Each row is a point on a landscape with many peaks, with its height.
A climber steps from a point to the highest of its 2 nearest points, and stops where none of them is higher. Distance is the straight distance between rows; heights are no part of it.
k_430: [ 18  -6 -17 -22 -13  -9 -18  39  31  19 -35  -5  -4  29 -23  19 -20 -16
  -5  -2 -23   9 -27  -8  12  17  -1  -7   5   9  26  -9   3 -21  14   2
  -7  -7 -19  36  26]  h=460
k_650: [-22 -31   2  10  18  12 -27 -30 -34  -3 -10  -8  -3  32  12  -8   5  42
   8  27  27  18  -7  -2  17  25  22  -1 -13  28   4   3  -2  10  30  -1
  -4  16  11   9 -32]  h=631
k_422: [ 31  14   1  16  14  26 -37  -2  40  36  41  -2 -23 -41   0  -5   3   0
 -40 -13 -30 -23  24   3  -7 -14  -7  -9  11  10  11 -32   9 -30 -20 -26
  -8  -4  -8   4   2]  h=395
k_683: [ 16 -24  -2   3 -27 -10   1  17   6   3  34  10   6 -10  -1   3 -16 -43
   1  39  16   9  19  -3  24   8 -21  -9  -9 -61 -10   2 -10   4  11  38
  -7  -3 -20  19 -17]  h=591
k_283: [-21 -34 -30  -6  -4   4 -21 -22 -40  -3 -10 -12  -5  21  -8 -25   9  21
  15  17  21  15 -35   5  10  20  28  -1   2  20  -5  22 -17  -7  33 -17
   9  16  -4  21 -16]  h=587
k_875: [-12  14  10  13 -34   4   3 -28   7 -25  29  29   4 -33   7   6  14  13
  16   4 -13 -12  -6  11   8 -17 -27  -7 -16 -23  16  10  10  13  18  -4
  12  -4  -2  23  11]  h=101
k_29: [ -9  -1 -15  -8  -9   3  43 -21 -43  14  23 -14  17   4  -3 -33  27  40
  -5   9  -2  42  -1  17  -7 -20   2   4  23  -8  -1  16 -15  -4  11 -32
  25   2   4  10 -15]  h=529
k_9: [ -8  -3  -3  19  40  43  -8   1 -15  32  10 -15  -3  39  28 -13  24  20
 -25  12   8   5   1  -7  11  22  43  19   6  13  -3 -15   3 -12   3   8
 -15   7   8 -16 -17]  h=638
k_354: [-10  36   3   0 -26  -1  14 -41 -26 -46  28   6  12 -24  -7 -26  35  41
  49 -18   6 -16  -1  10 -13 -25  25 -13   2   8  10   5  14  38   3  -6
  36  16   1 -20  21]  h=680
k_866: [ 17  21   6  13 -28   1   5  46  20   7  12  -5   2   1   2   4 -21 -35
 -15  -3  -6   8   7  -1  -7  16 -15 -14   9 -30  14  -2  -3 -15   0  17
  -7  13 -15  -6   4]  h=652
k_189: [ -8  23 -25 -17 -10  26 -11  -5 -41 -17  16  13  -3   4  -4 -32  14  -3
  29 -18 -17 -20 -44   4 -15  -6  47   0   5  -2  15  17   1 -35  15  -2
  11   8  12  22  13]  h=213
k_863: [-10  -1  17 -18  13 -30  -6   3   0 -20 -88   7   5  13  -5   2  -5  16
  50 -12   6  -2 -61  21  17 -14 -38  -3  -9  13 -13  11 -31  11  12  10
  19 -41  11  31  27]  h=121
k_566: [ 30 -45  16   7  21 -16   8   3  10   3  -6  -7 -16 -24 -23  -8   4 -13
  -3  22  22   4  38 -16 -13   3 -29  23 -15  13 -35 -24  11   6 -25 -23
 -16 -10  16 -19 -17]  h=687
k_301: [-17  16  -4  16   6 -10 -11  20 -35 -24 -32 -12   9  24  23 -17 -16   2
 -21   0  16   1  -8   3 -16  44  41 -38  16 -25  20  11   0  13  -7  33
 -16  23  36 -19 -14]  h=62
k_854: [ 38 -24  35   3 -35 -20   4  16  35  21 -10   0   6 -17 -30 -16   8   2
  19  39  17  -2   6  -9   7 -11 -38 -12  16 -19  -9 -33 -13  14 -10 -12
  25 -19  -1  -2  10]  h=612
k_459: [ 10 -39 -22 -10  14 -11  26  11  21  34 -42 -43   3  32 -23 -21  -5   9
   0  19  10  -4 -10   4  12  -5 -34  42  10  13 -24  18 -41 -28  27 -19
  16   1  10  21  -9]  h=512
k_433: [ 10  18  -9  23  15  28 -35  -7 -26  17  29  -8 -13  28  29  -5   5  10
 -24  16  16  -2   2   4   7  42  52  -8   4  -5   8  -1   2   0  22  20
 -18  14  -8  -2 -27]  h=675
k_448: [ 10 -35  -3   4  29 -21  -3 -15 -19   3   5 -24  -3   9  15  -5  19  24
 -29  23  11  35  42  -2  -5  19  25  -9  -4  17 -14 -23  13  21 -18 -16
 -22  10   5 -44 -23]  h=567
k_497: [ -5  -6   3 -23  27   1  17 -18   8  12   9  14  -9  30 -13  12   1  27
 -13 -20 -29  19  -9  -9 -12 -12   4   6  13  43  13 -13   8   6   7 -42
  11  -9   0  16   1]  h=154
k_319: [-16 -15 -12  -8  -1  17  14 -33 -59  -1  24 -11   4  11   1 -35  25  36
  15  17  16  18 -12  -1   0  -4  36  10  20   4 -10  22 -21  -9  37 -23
  18   4  -1   2 -34]  h=553
k_586: [ -7  25  21 -10  15   3  29  -8   2  12  24   8  13 -12  23   8  23  24
   5 -12  -9   3  15   1 -21 -32 -12   0  -2  24   1 -24  17  11 -32 -21
  11 -11  11 -33   8]  h=198
k_414: [-14  23   6  12  26   7 -37 -29  15 -30  31   8 -35 -46  15  44 -10  -2
 -24 -32  -4 -35  -6 -20   1  10   9  -4   7  29   3   0  -5  20 -16  -7
 -38  14 -17 -29  26]  h=306
k_751: [-20 -17  -9  13  16   7 -17  -9 -10 -42  -1  16 -34 -42  28  30   4   0
 -39 -15  -7 -11  15   6 -11  19  -2   5 -18  -6  -4  28  -1   5   2  23
 -42  25  -6 -16   8]  h=402
k_730: [ 14  39  14  35 -29  13 -15   9  28  -9  60   5  -1 -48 -11   4  -5 -19
 -10 -21 -26 -37   0  -4   3 -11   4 -12  11 -10   7  -6   8 -10 -11 -13
  -4   0 -29  -4  30]  h=310
k_483: [ -9   5  -7  14 -19  -6  20  31   1 -18  -1 -16  -8 -34   3  23 -16 -27
 -26 -29 -12 -11  32 -10 -34  -1 -19  11  -2  -2 -19  24  -2  -7 -23  16
 -22  16 -21 -41  16]  h=271
k_341: [ -3 -25   6   5  34 -10   4   2  -6  19 -33   6   4  42   7  14 -11  16
  27  37  39   5 -12  10  37   1 -13  54 -31   4 -26  -1 -37 -25  18  22
  17 -14  -1  34 -25]  h=208
k_648: [-12 -12  -8  30 -20  -7  30  15  -6  -8 -36 -24  10 -63  27   3   8   4
 -22   6  -4 -13  28  17 -34 -32 -15  15 -13 -28  -9   8   5 -23 -22  -8
  -1   5  14 -32  -9]  h=6
k_811: [ 15   9  25   0 -13 -11 -35  -7   7  -9  34  16   2  -5  -3 -17  19 -12
   9  22  15   5   6 -13  21   7  22 -25  10 -16  -1 -24  24  30  -1  16
  -2  11 -12 -17  11]  h=490
k_239: [ 14  32  27 -18  15   0  14 -28   3   3  57  19   0 -24  11  31  -3  -2
   3 -38  -8 -17  23 -17 -16 -36  -8   3   0  37 -21 -20  15  10 -33 -29
   7 -17 -11 -49  12]  h=220
k_302: [ 30 -31  39 -15   0 -29   8   5  26  15  -3   3   3 -15 -19 -11  11  -8
  18  19  12  12  27  -5 -11  -2 -34  -3   9   6 -32 -45  -3  13  -9 -37
  23 -30  10 -16 -10]  h=648
k_610: [  2  28  38 -18 -13   4  27 -28  -8 -19  40  25  25   0 -11 -33  30  27
  42 -11   9   7 -11   5  -3 -31  27 -14  25  -2  13 -10  18  36   9  -7
  54 -12   0  -2  25]  h=735
k_845: [-11   6  24  12 -18 -26  19 -16  12  -9 -70 -17  28  -5 -10   2  11  39
  12  -8   9   7 -30  12   0 -10 -20 -21   3  33  16 -13   8  18 -19 -16
   5  -1   6  -7  30]  h=561
k_355: [  1 -29 -22 -13  -8  -7   2  45  21   7 -52 -11 -10  20 -52   7 -44 -33
 -13 -18 -31  -3   6 -15   0  13 -14  12   6  17   9  14   6 -15  -7  -3
 -15  11  -5  23  18]  h=399
k_895: [-21 -14 -34  -1  18   0  56   8   4  31   5 -15 -13   6  13   3   4   2
 -20  -8  -8  12  35  18 -12 -27 -18  52 -20 -17 -12   6 -10 -32 -12 -24
  -8   0  14  15 -30]  h=458
k_221: [  6   7   6 -21  21  33  17  15   4  27  11   5   6  44  14  -7   1 -11
  14   7  -5  -9 -14 -13 -18 -22  21  35  -8  -6  -4  13 -10 -40  16  -1
  25 -19   1  24   7]  h=701
k_205: [ -9  27  18  -9 -35  -9  29 -21 -20 -31  29 -12  26  -8  -3  -6  36  28
  28 -15  12 -15   5 -11 -23 -23  18 -15   8  26  -1  -7  14  27 -24  -2
  20  15 -15 -42  30]  h=633
k_249: [ 40 -27  24  -8 -17 -12 -19   4  36  16 -27   1   1   8 -17 -21  17  -6
   9  51  23  -2  -9 -17  26   8 -14 -16  15 -41  -3 -13  -6   7  24  15
  20 -15  -4  26   6]  h=554
k_568: [-20  -2  -1  -4 -22 -16 -22  13 -25 -39   0  -6  -1 -24  -3  10  -7  -6
   4 -14  14  12 -10  -4  -4  23   9 -32  -8  12  -6  14  14  11  -6  17
 -17  31 -17 -26  14]  h=126
k_420: [ -7  22  12   3 -17 -11 -14 -13  23   1  27  15  -1 -15   7  26  -2   7
 -27  -9 -28   6  -1  28  18   3 -25 -27 -15 -15  26   6  -2  20  17  -5
  -7   9 -26  29  13]  h=151
k_229: [ -7  12 -13  24  -9  11  21  26  -8  17 -39 -23  19 -20  26  -8   6   0
 -25  -2 -10  -3  17  22 -16 -21  -2  18   9 -34   9  -4  -7 -24 -24   4
  -6   7  33 -18 -12]  h=18
k_934: [ -2 -24   4  -3   6 -16   4   4  -4  -5 -35 -13 -10 -12 -13   8  -3  10
 -12 -11   3   3  12  -3 -13   1 -12  12 -12  17 -14 -16  15   6 -37 -17
 -22  -2  22 -20   1]  h=646
k_636: [ 15 -14 -11   5   4  17  -6  44 -15  -2 -41  -8   5  35 -21 -30 -15 -34
   7  21  17   7  -3 -28   0  20  26   7  19  31 -17  -5  -5  -4 -29  18
 -18  -8  19 -43  -9]  h=308
k_133: [ 21  10  11   0 -17   6 -22  13  43  28 -13   6 -13  13   0  20   1   3
  -9  -7 -32 -17 -24   4   8  -6  -9 -21   1  18  39 -14  22  -4  14 -18
   8  -8 -14  39  40]  h=533
k_138: [  3 -11   6  34 -52  -2  -5   6  10 -35 -26  -5  -1 -46 -11 -12  -6 -34
  17  12  14 -45   1   3   0  -4 -10  -8   4 -37  -4  12  12   0   8  33
 -15  -3  -5   2   8]  h=627
k_139: [ 15  53   7  -5 -19  12   6  14  25  21  53  -1  19 -22 -12   0 -14 -40
   2 -23 -13 -29  -2 -29 -10 -11   3   4  17  21   2  -4   0 -29 -22 -11
  16  -1 -27 -28  37]  h=284
k_496: [ 29  -9  -9 -10  48   5 -21 -20   5  53  10  -7  -3 -20   0  -7  11  38
 -36  -5  -5   0  37   7 -16   8   5 -17  17  59  -7 -50  21 -11 -25 -42
   7 -16   4  -3 -18]  h=477
k_558: [ -3 -19 -26 -29  11  14  16  13  -1   7 -26 -12 -15  33 -27  -5 -16 -26
  39  -6   4   5 -23 -21  -7  -8 -13  38  -3  38 -21  20 -29 -45  17  -5
  15 -20   9  22   2]  h=261
k_526: [ -9 -12 -27   7 -18  -7   5  29  17  -5 -18 -26 -27 -46 -23  38 -30 -20
 -33 -36 -33 -10  30   9 -20   6 -35  -4  -4 -14  -5  26  11 -11 -16 -12
 -30  24 -16  -3  12]  h=298
k_195: [  0 -16  -3   4  20  10 -13  31  -5  -4  -3   1 -19  42 -13   9 -30 -24
 -14   1  10  19  22  -9   6  35  13  20  -3  15  -8   7 -13 -12  -5  13
 -29  11 -12  -4 -19]  h=251
k_515: [ -4  -5  26   6  -3 -25 -27  11  32 -13 -53  26  -1  22   6  19  -7  12
  10   7   6 -19 -16  11  26  12 -10 -20 -15  -5   9 -10   5  26   5  19
  -5 -13  12  24  15]  h=431
k_833: [-17   6   5 -11   1   0 -21 -32 -34 -37 -12  14  -1  12  16  -4  15  17
  37   8  26   1 -22  12   5  -4  13  -7 -20 -20   7   4  11  13   8  15
   9   7  26   7 -14]  h=164
k_124: [ 10  -1  19  23 -26 -19 -37  -2  11 -30   5  12   0 -28   7 -11   1 -14
  10  21  23 -15   5  -4   9  19  11 -26   3 -40 -14  -3  19  19   5  48
  -7  10   4  -5  -5]  h=557
k_279: [  3  50 -11   6 -14  23  11  43  12  11  25  12  -3  17  20  -4 -16 -42
 -19 -15 -14 -11   2  -2 -17   7  18   9   5 -37  22  18  -3 -37   2  27
   8   0  -2  20  15]  h=649
k_77: [-12   1 -23  13   2  16  13  38   5   9 -49 -12  -6  24   5   0 -14 -20
 -20  -9 -12 -13   2  25  -2  -2   0  24   4 -27  13  10 -12 -35   0   8
  -9  -6  15  19 -19]  h=32
k_663: [ 40 -12 -11  -3  23  17  -4   8  20  58  32 -21  -3  28 -24 -11  -5 -23
   2  17   0  -2  20 -31  -6  11   3  11   1  27  -8 -12  -1 -17  -1 -17
   5 -18 -12  -7 -23]  h=334
k_38: [-26   9 -15   8  11   4 -32  -3 -26  -7  11  -4  -8  40  32  11 -10   9
 -11  12  20  15   4  17   3  61  30 -26 -13 -25  26  19 -16 -11  29  20
  -7  16   6  23 -28]  h=713
k_270: [ 28  -4  19  -6  -9  -9 -52  34  24   0 -17   8  -1  25 -15 -13 -22 -33
  26  20  20  -9 -13 -27  21  26  12 -31  -1   0  13 -11  16   5  -3  43
   1  -6 -12  -4  12]  h=398
k_187: [ 18  22   3  13 -11  33 -26   0  22  10  56  13 -35 -32 -13 -10   3  -5
 -30  -8 -30 -28  -3  -1  12 -12  11  -2  12  -7  10   1  -4 -23  14 -17
 -14 -12 -24  26   4]  h=350
k_687: [-12  22   5  15 -59 -30  25 -29  -4 -29  -2 -11  47 -24   4   9  -7  -3
  19   9  19   7   7   5  -5  -2 -16 -35  -6 -32  16  16  12  23   7  28
  23  18 -15   2   8]  h=534
k_850: [-35 -27 -32 -14  20  -9  42  16  -9  10 -20  -9 -23  11  -3  31 -19  -5
 -21 -29  -6   4  29   9  -7  -4  -9  53 -19   6 -29  24  -5 -21  -8 -12
 -24   9   9  24 -35]  h=435
k_163: [ 16  33  29   8  14 -17 -25 -30  43   6  36  26  -8 -23  -7  34 -16   3
 -31 -17 -26  -6   1  10  24 -13 -19 -10   5  20  20 -19   9  25  -5 -35
 -14   4 -38  11  14]  h=207
k_665: [-20 -17   6  -6  37 -15  21 -11  -8   8 -25  23   0  33  13  28   6  16
  18   4  12  11 -17  18  14 -13 -17  51 -43  21 -20   3 -32  -2  12  10
  10 -40  14  45  -9]  h=181
k_994: [  9  11  20 -27  25  10  18  -8  -9  10  48  16 -13   0  -5  23  -8 -34
   0 -29   7   2  15 -33  -7 -15  -8  29  -5  22 -22 -12  10  -2 -25  -8
 -15  -7  -5 -33   6]  h=238
k_377: [-14 -13   3   3  -4 -26   4 -10 -14 -21  25  26   3  -6  11  18 -16 -22
  13  38  24  23  12  12  23  17 -12  -7 -28 -59 -14   8 -13  22   9  47
  -1  -8  -8  16 -23]  h=562
k_989: [-25  25   5  21 -21 -18 -11  -5 -33 -51 -40 -16  24  -5  24  -5 -10   9
   7  -4  22 -10  -5  11 -14  21  14 -30   5 -36  -2  23   7  20   1  47
   0  22  21 -20  -4]  h=79
k_979: [-13  12  13  -5  -5 -15  19 -42  11 -21  12  32  24 -17  14  12  22  16
  46  15   8   2 -10  24  21 -20 -29 -18 -31 -31  16   7   8  48  25  10
  28 -18  11  43   6]  h=53
k_707: [ -2 -33 -16  -7  12   5   2 -11 -11  17 -34 -27   3  29  -5 -26  18  27
  11  22  20  11 -37   0   8   3   4  26   2  10 -12  15 -38 -24  38 -12
  29  12   5  24  -5]  h=550
k_322: [-21  16 -16  -3 -20 -20   7  -7 -41 -56 -16 -14  28 -20  13   1   1  11
   5 -11  11  27  -1   9 -18  20  26 -35   5  -5  -3  22  18  25   1  21
   0  37  -6 -48  14]  h=102
k_734: [-26   0  18  -5   7 -25 -16 -13 -16 -32 -67  16   8  -4  -9   9 -19 -11
  52   5  12 -32 -57  28   9  -9 -32 -11 -24 -17 -16  14 -11  18  -1  32
  11 -22   3  12   2]  h=117
k_654: [ 13  14  22  -6 -14  16   2  -4  42  15 -10   4  10  -1   6  -1  28  36
  12  12 -25 -12 -28  -4  -7 -15   0 -25   7  15  49 -20  16   8  30 -17
  30 -20  12  24  31]  h=602
k_802: [-14   4  -8 -17 -11  33   0 -11 -33 -25  35  20 -13 -17 -23 -28  17  -2
  35 -31 -20 -19 -31 -12 -19 -12  17   4  21  20  -2   7 -11 -13  24 -17
  14  -8  -2   6  19]  h=227
k_277: [ -6   8  36  10 -18 -23 -14  -6  31  -2 -53   3  18   6   4  16   9  25
  13   0  11 -15 -14   9   7  -6  -5 -35  -5  20  32 -18  16  25 -20  16
   7   1   5  -6  14]  h=500
k_347: [-45   2 -27   1   2  24  18 -14 -39 -26   4  12 -18 -21  35   7   7   6
 -18 -10 -13   8  13  20  -3 -10  -1  22 -22 -47  -1  38  -9  -8  13  -2
 -22  13  15  15 -22]  h=468
k_151: [  6  12  -5   4  11  25 -22  -8   9  -6  13  -2 -23 -35 -13  25 -11 -26
 -15 -38 -15 -51  -8 -25 -16  -2   3   6  16  42   6  -9   1  -9 -19 -13
 -33  16 -14 -27  32]  h=277
k_543: [ -2  23  10  12 -40 -27  45 -17  -6 -13  -4 -20  37 -17  10  -5  14  27
  22  11  12  15  -1   8 -13 -27 -16 -26   2  -8   4  -1  16  25 -14  -2
  25  20  -8 -35  22]  h=582
k_552: [  0 -28   0   3  22  -7  -2  20   4   4 -16   8  -6  33  -6  12 -23 -11
  12  18  13  13   9  -6  21  13  -5  33 -18  -1 -24   5 -16   0   0  31
 -15 -13  -5  18 -28]  h=232
k_706: [ 26 -17  -3   5  31   0 -17  -9  23  47  30 -15 -27 -16  -7   5  -4  16
 -45  -4 -17 -12  34   3  -7  -3 -17  -1   1  20  -3 -26  17 -13  -9 -31
  -4  -4   0   5 -18]  h=432
k_522: [-18  20  -8  -8  10  40  11  19   9  37  29  11 -18  34  31   2  -3 -20
 -14 -17 -10  -7  14  -4  -8  -8   7  40 -16 -21   6  10 -16 -43   0  17
  -9  -5   1  17 -13]  h=676
k_63: [-19 -10 -40   9 -10  -3  31 -14 -34 -13  -5  -5   6 -20   6 -14  18  15
  -6   6 -10  26   7  24  -3 -13 -10  14   2 -33  -8  30 -10 -12  11 -30
  -8  18  12  -4 -24]  h=499
k_85: [-10 -44 -10  -4  -9  -3 -29  -5 -12 -34   7  10 -35 -45 -40   1  -1 -22
   7   1   1   2  -2 -18   0  31  -6 -18   2  17 -18  22  15  12   1  -1
 -30  20 -31 -21  10]  h=163
k_782: [-15 -21 -12  12 -15 -20  -1  32  17   5 -65 -20  -7 -28 -44  33 -37 -21
 -29 -36 -37 -25  16   3 -16  13 -36   3  -3  16   5  11  23 -11 -27   0
 -18  12 -11   7  10]  h=340
k_538: [  7 -27 -22  -7   9   1 -23 -10   0  -4  11  -6 -35 -30 -36   3   1  -7
 -34 -24 -20   4  -1 -11  14  28  -5 -12  13  26 -15   7  11  10  -1 -29
 -40  22 -21  -4   0]  h=212
k_258: [-18  -5  -2 -17  30 -21  26   0   5  -6 -70  33   5  18  -5   9  -7  -2
  28 -17   2   2 -49  15   8 -22 -39  33 -18  25 -19  13 -35  -8   6   0
   9 -36  23  26  11]  h=152
k_996: [-10  -7 -21  22   5  13  -6  31 -22   6 -47 -12   0  42  20 -12 -12  -3
 -29  11  16   7  -1   9  -7  22  23   0  11 -23   8  12 -18 -20  -1  26
 -14   4  21   0 -22]  h=46
k_323: [  0  19  47 -13 -22  -8  10 -24  33  -8  -4   7  21  17  -2  -4  26  29
  48  -2   2  -4 -23  10   5 -20  -5 -26  10  16  31 -21  12  33  13 -10
  54 -19  -2  -4  32]  h=670
k_113: [ 37  14   6  -1  28  20 -14 -12   1  38  58  -3   0  13   3 -25   9  14
  -8  15   1  18  15 -12  34   4  44  -8  23  13   3 -16   6  11   1  -2
 -13  -6 -29 -18 -26]  h=396
k_634: [ 23  18  -7  -4   8  -9  -9  -9 -12  -3  63   4   8  14   6 -18   3  -4
 -18   3   9  27  10 -10   8  11  25 -24  23   5  -9 -17  17  24  -8  -5
 -10   8 -23 -31  -5]  h=434
k_966: [  1 -12 -22 -17  20  22 -14 -10  -3   1  23  -3 -34 -16 -36   5 -19 -29
 -27 -41 -20 -20   0 -24 -15   2  -7  12   7  50  -9   8   5 -10  -5 -34
 -34  13 -10   3  17]  h=252
k_980: [-28  13 -10  -1  -2  14  -9 -28 -43 -31  22  11  -5  -3  19 -18  25  16
   9 -12   1   2 -18   4   1  -5  32 -13   1  -1  23  13  15  10   7  -2
  -1  14  27  12  -2]  h=189
k_681: [ 26 -28 -25  -9  30  15   6  21  32  54 -13 -42  -8  35 -17  -9 -15   4
  -1 -10  -8   2  27  -9  -2  -6   0  22  -4  43 -16 -17  -8 -33  -5 -29
  19 -17  17  12 -15]  h=312
k_458: [ 14  40   6   2  31  -2 -18 -10  41  19  43  15 -14  -7   6  28 -38 -16
 -51 -33 -25   1   4   2  11  -3  12   6  18  15  21 -14 -14 -10 -15 -24
 -16   0 -25   0   4]  h=246
k_812: [ -4   2   7 -28  28  14  37 -14 -17  30   2  -3   7  18   4  -5  23  41
  -6 -20 -13  25  -2  -1 -17 -27   7  14  12  35  -1 -17   4   2 -10 -36
  17 -18  25 -17  -8]  h=176
k_599: [ 19  -6  19 -13 -15 -22 -42   7  35  -1 -25  20   7  11  -8  10  -6  -7
  35  29  11 -17 -26 -13  29  15  -7 -28 -10 -31  12 -16   7  13  16  43
  12 -25   4  43  15]  h=471
k_709: [ -3  12  11  -4   1  26  33  -5  -4  16  10  14  18  15  19 -20  26   9
  18  10   4  -1 -21   1  -8 -37  21  19   0 -24   1   8  -5 -12   3 -17
  40 -11  28  17  12]  h=729
k_959: [ 25 -15  -9 -21  62   1  -9  -2 -20  28   6 -16   6  16  11   0  -7  32
 -36   1  -5  22  36  -6  -3  20  20  -7  10  51 -13 -47  15  10 -24 -20
 -11  -4  -4 -30 -25]  h=523
k_508: [ -4  -1 -17   3  33  13   8  -1 -30  -5  23 -11  -6  10  46  -3  11  28
 -39   5   6  23  32   6 -12  22  34   2   8  12  -5  -8  -3   4  -5   0
 -24  16  11 -43 -30]  h=603
k_645: [ 25 -16   6  -9   6  21 -14   2   3  33  55 -11  -9  21 -17 -11   6  16
  -7  18  -7  16  -2 -20   5   1   7   3  26  23 -12  -3   6  -1  23 -20
   7  -9 -25   6 -16]  h=360
k_120: [ 22 -15 -17  23 -35  -6   5  44  17  18  21 -15   2 -16   4  -9 -12 -37
 -36  28   5  17  48   5  -3  20 -22  -7  11 -57  -7   0  -2 -14  -8  23
 -10  -5  -5 -12 -14]  h=623
k_763: [ 17  13  20  21 -36 -12   8   6  27  14 -35  11  42 -16  21 -12   7 -11
  27  29  12 -39 -20  13   3 -35 -14   0  -8 -52  20  -5   4   2   7  29
  33 -19  12  13  21]  h=720
k_809: [-23  -2  -4   5  28   2 -12 -30 -38 -25   9   6  -4  31  34   9   2  30
  -3  22  22  47  16  16   7  33  26  -9 -17 -18   6   9   0  16  15  17
 -16  17  15   2 -49]  h=678
k_95: [ -7 -22 -18   1  14  -5  40  16   9  37 -36 -17   7  15   2  -7   3   9
  -6  10   3   9 -10  20   5 -26 -23  52  -5 -13 -32  12 -39 -18  -9  -5
  -4 -17  18  24 -19]  h=483
k_754: [ 21 -21  16   9 -11  -1 -24  25  -3 -19 -26   3   7   4 -22 -36  -2 -42
  33  34  28  -6  -4 -35   9  27  13 -13   8   5 -19  -2  10  16 -22  32
  -5  -5   1 -41   2]  h=349
k_387: [  9  13  17   3 -24  -1  30  -2  17  14 -15  12  31  -8  10 -34  32  -2
  35  21  11 -13 -25  12   3 -44   2  15   1 -40   3  -4 -22 -13  25   0
  48 -25  24  19  29]  h=762
k_54: [-18  -4 -24 -32  -8  22  26   2 -18  -4   7   0 -20  16 -31  -7  -2 -18
  25 -38 -21 -10 -23 -10 -27 -14  -2  24   7  26  -5  18 -13 -33  16 -21
   4  -8  11  28  11]  h=243
k_672: [ -8 -19   3   3 -10 -18  15  10  -1  -1 -56 -13  20 -23 -15   1  11  28
   3  -9  -5  17 -19   9 -22  -4 -22 -13   1  20  -8 -14   0  10 -29 -29
   1  14  22 -23  10]  h=608
k_154: [-17   4  17  13  18  17 -36 -30  -1 -33  26  28 -37 -31  25  22  21   5
 -20 -14   0 -35   4   4  10   0   0   5 -13   4   7  -8   3  32 -12  21
 -33  19  -4 -11   9]  h=351
k_705: [-29  -7 -23  17  -3  16  14  15 -13 -21  18  17 -29 -45  32  22  -8 -20
 -36 -12 -18 -12  31  24 -12   8  -7  10 -19 -50  -3  36 -15  -8   4  23
 -32  10  -2   9 -26]  h=440
k_490: [  1  -8  21  29 -63  -6  11  -3  16  -5 -31  -1  17 -34 -12 -11  -5 -25
  34  18   1 -52 -21   1  -7 -27 -15  -1  10 -23   0  -1  -7  -2  -7  23
  18 -12 -17   5  18]  h=674
k_888: [ -6  24   6 -27  -3   5  -9  -2   4  13   5   8  15  30   3   8   3  21
  -9 -12 -21  36 -12  -2  10   4  10 -23   9   8  34  -9  17   9  14 -18
   4   4  -1   6   8]  h=122
k_19: [  4  18  31 -10  -3 -22   1 -34   9 -20  19  20  31   9  11   8  24  24
  29  22   7  33   6   1  29  -9 -18 -30  -9 -23  22 -12  31  48   8   1
  23   8  14   9  -4]  h=44
k_675: [ -9 -19   0   8  -6 -12 -20  -7 -35 -35 -34   9  -2  -1 -10 -12 -19 -21
  41   7  15 -14 -34   2   4  -5  -4   5 -17 -30 -13  10 -10   2  -7  30
   6  -4  15   8 -14]  h=140
k_158: [-16  -6   1  -1 -29 -41   7 -15 -14 -35  -8  10  26 -18   9  13  -2  -8
  11  27  15  20   3  23  21   7 -26 -30 -14 -56   2  20   3  40   9  31
   9   7   3   2  -5]  h=520
k_894: [  9  -5 -47  -7  15  20   2  31 -14  11 -18 -20   2  34 -23 -13 -20 -36
 -11  -6  -3  12   8 -20  -3  37  24   7  12  41  -6   4  -7 -12 -22   0
 -30   4   0 -21  -6]  h=275
k_556: [  4  41  10   2  -4 -10  -4 -30  -2 -12  46  17  32  25  18  12  -2  31
  -4  -2 -15  39   5   3  28  -3  -3 -31   3 -17  39   0  18  38  12  -7
  23   3  -3  12  -9]  h=86
k_770: [  6  21  -4  -5   9  -8  16  15   2 -17  42   1 -13 -23  21  19  -3 -31
 -20 -15  -5   7  27 -18 -27  -5 -15  14 -13  -1 -15   6   1   2 -19   0
 -28   9  -8 -44  14]  h=255
k_910: [ 27  45 -12 -12  15   4  -2  16  31  34  51  -5  11   4 -12   9 -30 -33
 -33 -27 -25   3  24  -4   2  -1  -2 -13  14  16   7 -22  -1 -23 -15 -15
   2   3 -27 -25  10]  h=265
k_160: [ -4 -19 -33 -17  27  13   2  27  11  31  -4 -33 -18  49 -22   6 -17  -3
  10   0  -7   1  10 -22   2   7  16  43  -7  40 -13   7 -10 -40  30  -5
  11  -5  -2  21  -7]  h=287

Two climbers start at each pair of points below. Name the first point that both come to, or write -.
k_301 / k_888 -> -
k_648 / k_586 -> k_483
k_151 / k_497 -> -

For each start below, name the point where the climber stops.
k_422 -> k_38
k_994 -> k_610
k_229 -> k_38
k_850 -> k_38
k_734 -> k_387
k_681 -> k_387
k_895 -> k_38

Call two points neighbours if one is among the 2 nearest of the other. Go from one point of each pair to the other, from neighbour to neighbour, staying as high as possible. Name the lowest point that can't be avoided.
k_387 / k_38 -> k_19
k_566 / k_387 -> k_734
k_866 / k_387 -> k_279
k_866 / k_610 -> k_158
